Each row is a point on a landscape with many peaks, with its height.
A climber steps from a point to the highest of its 2 nearest points, and stops where none of them is higher. Distance is the straight distance between rows; heights are no part of it.
K_777: [ 42  11 -24 -10  -6  14   6 -23 -20 -38 -30 -47  57 -27  24 -11 -34 -14
  -3  -2 -30 -30  17   0]  h=444
K_45: [ 14 -49 -18  25 -13   1 -10 -10   3 -19 -38  -7  26  -2 -11 -32 -52   0
 -30 -12  30  20 -12  -9]  h=357
K_928: [-26  -4   2 -10  15 -20   4  -9 -39  18 -20 -13  -7  26  30   2 -20  11
   8  -9  28 -36  23  20]  h=591
K_942: [ 38 -71  17  -4  13 -25   1   4 -23   7  -6 -16  52   1  27 -35 -52 -34
  15  -8 -34 -51  30   0]  h=38
K_291: [ 18  -9 -48   9 -39  15  -8  32  13 -69  -8 -21  20 -27   4 -12 -53   6
 -57 -30  48  34  -5 -60]  h=325
K_329: [  0  45   1  20  33  10  12  41 -16 -21 -32   7 -17  11 -45  -8 -21 -18
 -11  25  13  41 -22  -2]  h=502
K_712: [-34  -1   2  14 -12  -9  -8 -15  14   2  16  -1 -10  50   3   0  15  18
 -18   8  22 -63 -14  20]  h=809
K_24: [-12  26 -22  25  11 -17  -2  -4 -22 -20 -28 -48 -14 -22 -16  37 -46   1
 -23 -30  30 -21  -3 -22]  h=605
K_457: [ 27  11 -32  50  21 -11 -12 -35 -20 -20 -23  -5  17 -10  -3  23 -30  30
 -10 -32  26  23 -11  21]  h=757
K_235: [ 14  33 -27 -13  28  15  11 -29 -21   3 -13  12 -18  -7   2  -8  25  30
  12  28   4  51  -5  -6]  h=363
K_964: [-15  43   1 -43  13  11  17   5  16   8  26  41 -18  -1  -8  10  -8  67
   5  37   0  54  20  29]  h=188
K_967: [ 21 -55  -4  22  -5  17 -17  -5 -26  21 -18   5  -5  22   5 -34  -1 -42
  -8 -10 -47  -9   4 -12]  h=96
K_433: [ 11 -20  -6 -40   5  13  11 -30  -9  14 -17  11   8 -39  24 -35  22 -10
  33  29 -23 -30  13  -8]  h=337
K_198: [ 12   6  -4 -13   5 -10   9 -11   8 -26   2 -64  28 -34  17  16   6   0
   2  42 -19 -54  32   9]  h=506
K_438: [-29  30   0 -18  37  23   7 -10  30 -11   0  32 -28  37 -15   7  33  35
 -17  29   3  17 -11 -15]  h=279
K_384: [ -1   7 -17  -7 -10  -6   4  31  -5  67  16  40   3  41  -5   4  21   1
  26   7 -28  13  -8  19]  h=276
K_323: [ 35 -14  18  46   1  -4 -12  20  -4  37   1  23 -17  25 -29 -14  -7 -10
 -37 -22 -17  44 -11  12]  h=681
K_176: [-35  10  -1 -48 -12  -5  22 -12  23 -16  24 -45  12 -28  21   7   7  29
  22  62 -10 -64  22  -3]  h=534
K_839: [ 40  18 -27  18  -8   6 -16 -19 -12 -25 -21 -14  15 -26  -7   5  32 -19
  -9   7   8  29  -9   3]  h=382
K_814: [-10  60  -1 -30  37   7  14  22  47  20  23  59  -3  22  -3   9  10  46
 -26  29  -4  45   6  41]  h=199
K_642: [ 23  14  -6  37  20 -29  -6 -48  -5 -33 -27 -34   1 -10 -14  17 -51   8
 -29 -24  -4 -29 -15   4]  h=668
K_259: [ 16  13 -41 -14 -30  21   4  -4 -39 -42 -18 -31  40 -49   3  -2 -19 -28
   6  21 -21  -4   2  -8]  h=423
K_327: [ 12 -39 -12  22   8  -1  12  -2 -19  16 -30 -23   4  12 -18 -30 -11 -40
  24  -2 -19  -5 -24  -6]  h=124
K_194: [ 38  18  -1  -7  12   2   3 -14  -3 -37 -14 -62  36 -22  11  23 -12   3
 -22  15 -69 -49  43   1]  h=477
K_975: [  6 -25  -1  19 -21 -26  -8  12 -22  51 -21  -3  32 -13   7   6 -15  -7
 -29 -33  35   7  10  12]  h=516
K_714: [  6  50  21 -21   5  26  -7  16   1  -6  -1  18 -29  12  -3  10  18  -2
 -50  -2 -15  46  16   4]  h=229
K_73: [  4 -73  14 -22   4  -4   0   8 -12   6  -7  23  24 -31   4 -31   1 -35
  39   9 -28  -9  12  -1]  h=365
K_339: [-26  -5  15  -2   9 -34   9 -23 -31  21  10   9 -12  36  14  -1  -8  16
 -11   0  17 -51 -21  34]  h=690
K_875: [ 23  40 -39  -5 -19  10  -1 -10 -24 -17  -4 -27   7 -31  -5  -9  11 -12
  38  47   6  -2  -8  11]  h=405
K_461: [ 48  19   3  27  25  -4  -6  34  19  22 -19  37   6  16 -26  -3 -20  -3
 -34 -39  -5  60 -14   0]  h=626
K_980: [-34  25  19 -13   8 -15  26  28  -9  48  -4   5  12   2  16  17  20  11
  -2   0  28  32  14  12]  h=323
K_748: [-27  14  10   6  21  22 -12 -19   0 -22   2   4 -41  33  -2  24  26  15
 -28  -9 -15  34  10 -12]  h=255
K_161: [ -1  -2   2  40 -25  -7 -13  34   3  32   4   4 -42  -8 -23   3 -16   2
 -52 -40  31  -3  19  -8]  h=649
K_672: [-23  -4  20  14 -14   7 -17  32  13  24  -5  10 -23  37   5  25   5   8
 -30 -36  27   2  29 -21]  h=724
K_378: [-63 -36  -2 -47  -5  -4  20 -14  42 -24  35 -21   8 -14  13  -4   5  22
  34  43  10 -51  22  -6]  h=556
K_892: [ -9  34 -20   4 -20   0   3   6  54  17  52  46   0  17 -30 -21  44  53
  -2  31  23 -15 -38   6]  h=222
K_484: [  1  18  -3   8 -12  35  -7   9 -23   3  -8   2 -12  31  10   9  23 -20
  23 -23 -31   6   1  -2]  h=327
K_901: [ -9 -19   7   1  -6  14   9  -5 -25 -55  -5 -38  21 -34   0  -9 -61 -22
   3 -40   5  18   2 -25]  h=166
K_10: [ 16 -41  19  17 -16 -16 -13  31   0  59   8   0  18   0  -1  -6   9 -22
 -16 -20  -3  32   8   5]  h=582
K_891: [ 37 -37  -5  15 -22   2  -9 -19 -14  16   2   7  22  -5 -10 -31 -16  -1
  20   4   6  44  -9  38]  h=443
K_483: [-28  12  -1   4 -48  14  -6  18  -5  18  21  20  -5  33  -2  30   6  -6
  16 -10 -21 -10   8  10]  h=304
K_445: [  4  18 -16  14  -6 -14   2  17   8  32  29  50  -5   6 -15  -6  37  34
  24  19  -3 -10 -37  37]  h=245
K_792: [-25  28  24 -48 -24  28   0  22  36 -14  48  31  -8 -15 -13  -7  43   7
  12  58 -12  31  18  -5]  h=726
K_944: [ -9  39 -30 -18 -21   5  14 -35  62 -11  49  35   3  48 -16 -25  38  38
   5   7  11  -4 -40 -14]  h=209
K_282: [-63 -34   3 -17  14  -8  23  -8  38   9  27  -8   3  18  -2   9  29  25
  29  17   9 -18 -12 -23]  h=528
K_59: [-28   7 -17 -11  16 -21  -2 -19  21  -8  -9 -37  13   3  25  62  21  15
   5   2  17 -44  10 -21]  h=453
K_578: [  0 -38   9   6 -11   8  18  31 -14 -11 -27 -33   5 -10 -10 -37 -39 -56
   8 -40  -5  19 -15 -36]  h=146
K_547: [-11  37  12   9  -1   3  -3  51  -3  -8 -35  24 -17  18 -34  18 -39 -31
  10  -6   5  29   6 -20]  h=527
K_84: [ 26 -16   0  11 -19   6  -7   8   4  20 -20  -3 -40 -26  -4  -2 -11 -30
 -36 -60  15 -19  16 -46]  h=561
K_793: [-25  29 -30 -29   7 -14   9 -33  29  12  22  24 -14  27  16   6  20  40
  45   1   8 -50 -31  -8]  h=178
K_970: [ 10  10  -7   3   8 -29 -14 -13   7 -19 -13 -47  20 -37  26  51   4 -11
 -22 -13  -3 -37  11 -14]  h=476
K_210: [ -7 -27  34  12 -26 -15 -19  -7  11  -1  19 -18 -19   6  11  16  15 -31
   8 -13 -26 -43  -9   9]  h=657
K_268: [-22  11  -5  26  -6  -3   6  28 -32  -2 -29   4 -23   8 -29  25 -38 -16
  -7 -32   3  -9  -9 -24]  h=558
K_28: [  3 -38   7 -26   6   9   7 -13  -6 -12 -19  23  23 -32  -3 -11 -20  -9
  45  -8  10  42  14 -11]  h=394
K_645: [-13 -38   8 -14   7 -22   6 -34  18  -5  13 -15 -12  -2   5  -7   5  20
  35  40   8 -37  17  31]  h=601
K_951: [  0  43 -29 -45  21  17  15 -24  -9  -6  16 -14 -13 -29  27  -6  34  26
  12  38  13  14   7 -16]  h=383
K_663: [ -1 -20  20  30 -15  11 -12  14  17  11  11  22 -37  11 -36   5   2  -6
 -21   3 -41  34  -7  10]  h=783
K_751: [-11 -15  29  -4  -7  13  22   1 -32 -49   8 -60  29 -48  16 -24 -51 -22
   8 -21 -30 -20  34   2]  h=147
K_249: [ 24  -9   1   9 -26 -25 -11  -1   5   0 -19 -30   0 -38  25  29 -25 -34
 -20 -54  -6 -50  20 -24]  h=497
K_923: [-38   3  18   6  10   1 -11 -38  17 -42  20 -13 -36   2  -1  47  14   5
 -34 -11 -15  -2 -17 -15]  h=230
K_861: [ -9 -17  22 -43 -14  20   3   1  40   3  38  25 -20 -27  10 -25  38  14
  34  42  -1  19  17 -12]  h=703
K_776: [-23  16  18  20  -4  -3  -1  25  27   7   8  46 -31  22 -33  20  22  -5
 -22   5 -22   2 -43   1]  h=709
K_884: [-37  -2  25 -13   1  -5  10 -12  -7 -27  14 -30 -39 -29   9  30 -15 -17
 -36 -24 -19 -21   4 -42]  h=204
K_831: [-16  24  -9   2  51   0  11  -6  15 -13  20  39 -32   4 -38   7  30  53
   6  29  12  11 -49   6]  h=299
K_666: [-12 -36  15  19  12 -24 -30  36   2  32   1  33 -13  59  -1  12   4 -17
  -1 -31  10 -25   7 -22]  h=654
K_835: [ 32 -41 -28  19 -19  -8  -7 -19  -7 -14 -15  15  30   2  -1 -45 -42   7
 -10  -9  30  29 -45  32]  h=393
K_29: [ 26  23 -22  23 -18  11  -3 -18 -13  13 -15   3  -3   2  -7  12  24 -16
   5 -11 -25  11 -28  15]  h=355
K_828: [  6  42  12 -22  18  26   2  45  33  14  -4  30  -4  28  -9  11  21  -3
 -16  28 -29  44  17  34]  h=212
K_173: [ 17 -28 -26  20 -34  11 -13  21  28 -52  -9   0  14 -13   0 -22 -51   3
 -32 -25  26  43 -35 -28]  h=335
K_452: [-24  39 -12 -18 -10  17   2 -18  32  -6  23  17  -6  58   9   2  46   5
  20  -9  -6 -27 -30 -18]  h=194
K_184: [ 34 -42   7   3  -6 -29  -1 -10  -5  49  17   3  32 -11  20 -26  12 -12
  24   8  13  18 -15  35]  h=503
K_82: [  0   1  18 -32  16  14  13  16  -5  11 -29  10  13 -13   8 -20  24 -16
  40  22  17  36  21 -12]  h=372
K_435: [ -8 -55  27 -28 -24  -9 -15 -15  15   1  43  -2 -14 -16  20 -27  17   4
  43  45  -3 -27  18  13]  h=653
K_817: [  0  18 -24 -49  28  37  20 -20 -30 -10   4 -14  10 -46  36 -33  35  14
  29  32 -10 -12  34 -18]  h=364
K_278: [  4  16  16 -13 -27  26  -6   4  -7 -30  29  -4 -13 -28 -18  12  43  -9
   5  39 -19  23   9   1]  h=698
K_413: [  4 -15   4  -4   0 -14   4 -19 -27  19 -30 -34  32 -18  27  -2 -30   2
 -18 -24  28 -15  32  25]  h=517
K_762: [-12  -4  25  -9   0  23   4  -8 -17 -31  -4 -16  -2 -35   8  12  -9 -26
 -15 -25 -16  13  12 -30]  h=183
K_72: [  5  22 -22  25  60  -1   9 -26 -20  -1 -12  13 -25   2 -20  -2  18  41
  23  19  32  22 -30  13]  h=331
K_950: [-24  -4  14  27 -27 -14   0  -6  25   3  46 -28 -12  32   4  10  23   4
   1   1  -3 -35 -34  29]  h=729
K_518: [ 17  30  22 -11   7   1  13  30 -16  22 -19   1  20   6   5 -10   4 -17
   9   0  21  65  14  15]  h=350
K_820: [-21  34   8 -19  33 -13  11   2 -13  15 -12  38  -3  19  19  17  32  10
  15  -6  33   0  -9   4]  h=296
K_510: [ 28 -23  30  34 -32 -25 -38 -11 -10   5   8  -1 -21   2   7  -3 -14 -33
 -24 -19  15 -41 -11  19]  h=569
K_560: [ 34 -48  23  -5  19   2 -11  -9 -13  -4   7 -20  34  -6  30 -50 -10 -10
  51   9 -15 -58  52  21]  h=11
K_370: [ 34  33  -9  48  20  -9 -10  15  -8  -2 -16  17  26  -6 -24  14 -10  18
 -19 -37  40  51 -27  14]  h=685
K_674: [ 19 -30  21  -3  16 -16 -12  -8 -20  41  15  46  -8  41  13  14   1 -22
  16 -32 -10   5   0  -6]  h=572
K_976: [-31  56   9  19  20   9  16  52  -2  15  -5  -7 -19  24 -32   3   8   8
  -9  26   7  21 -14  12]  h=475
K_109: [ 26 -57  -4  17  -5 -10 -24  -2  -9  18 -22 -11  13  12   9   0 -45 -16
   3 -24 -23 -44  31  -4]  h=63

For each start below, name the point where the climber stops.
K_173 => K_663
K_329 => K_457
K_291 => K_663
K_484 => K_378

Call two points neighbours if one is among the 2 nearest of the other. Go from one point of each pair to the other, from neighbour to neighbour, staying as high as possible. Name the lowest point that can't be avoided.
K_457 / K_663 => K_461
K_672 / K_378 => K_59
K_712 / K_457 => K_975
K_951 / K_28 => K_433
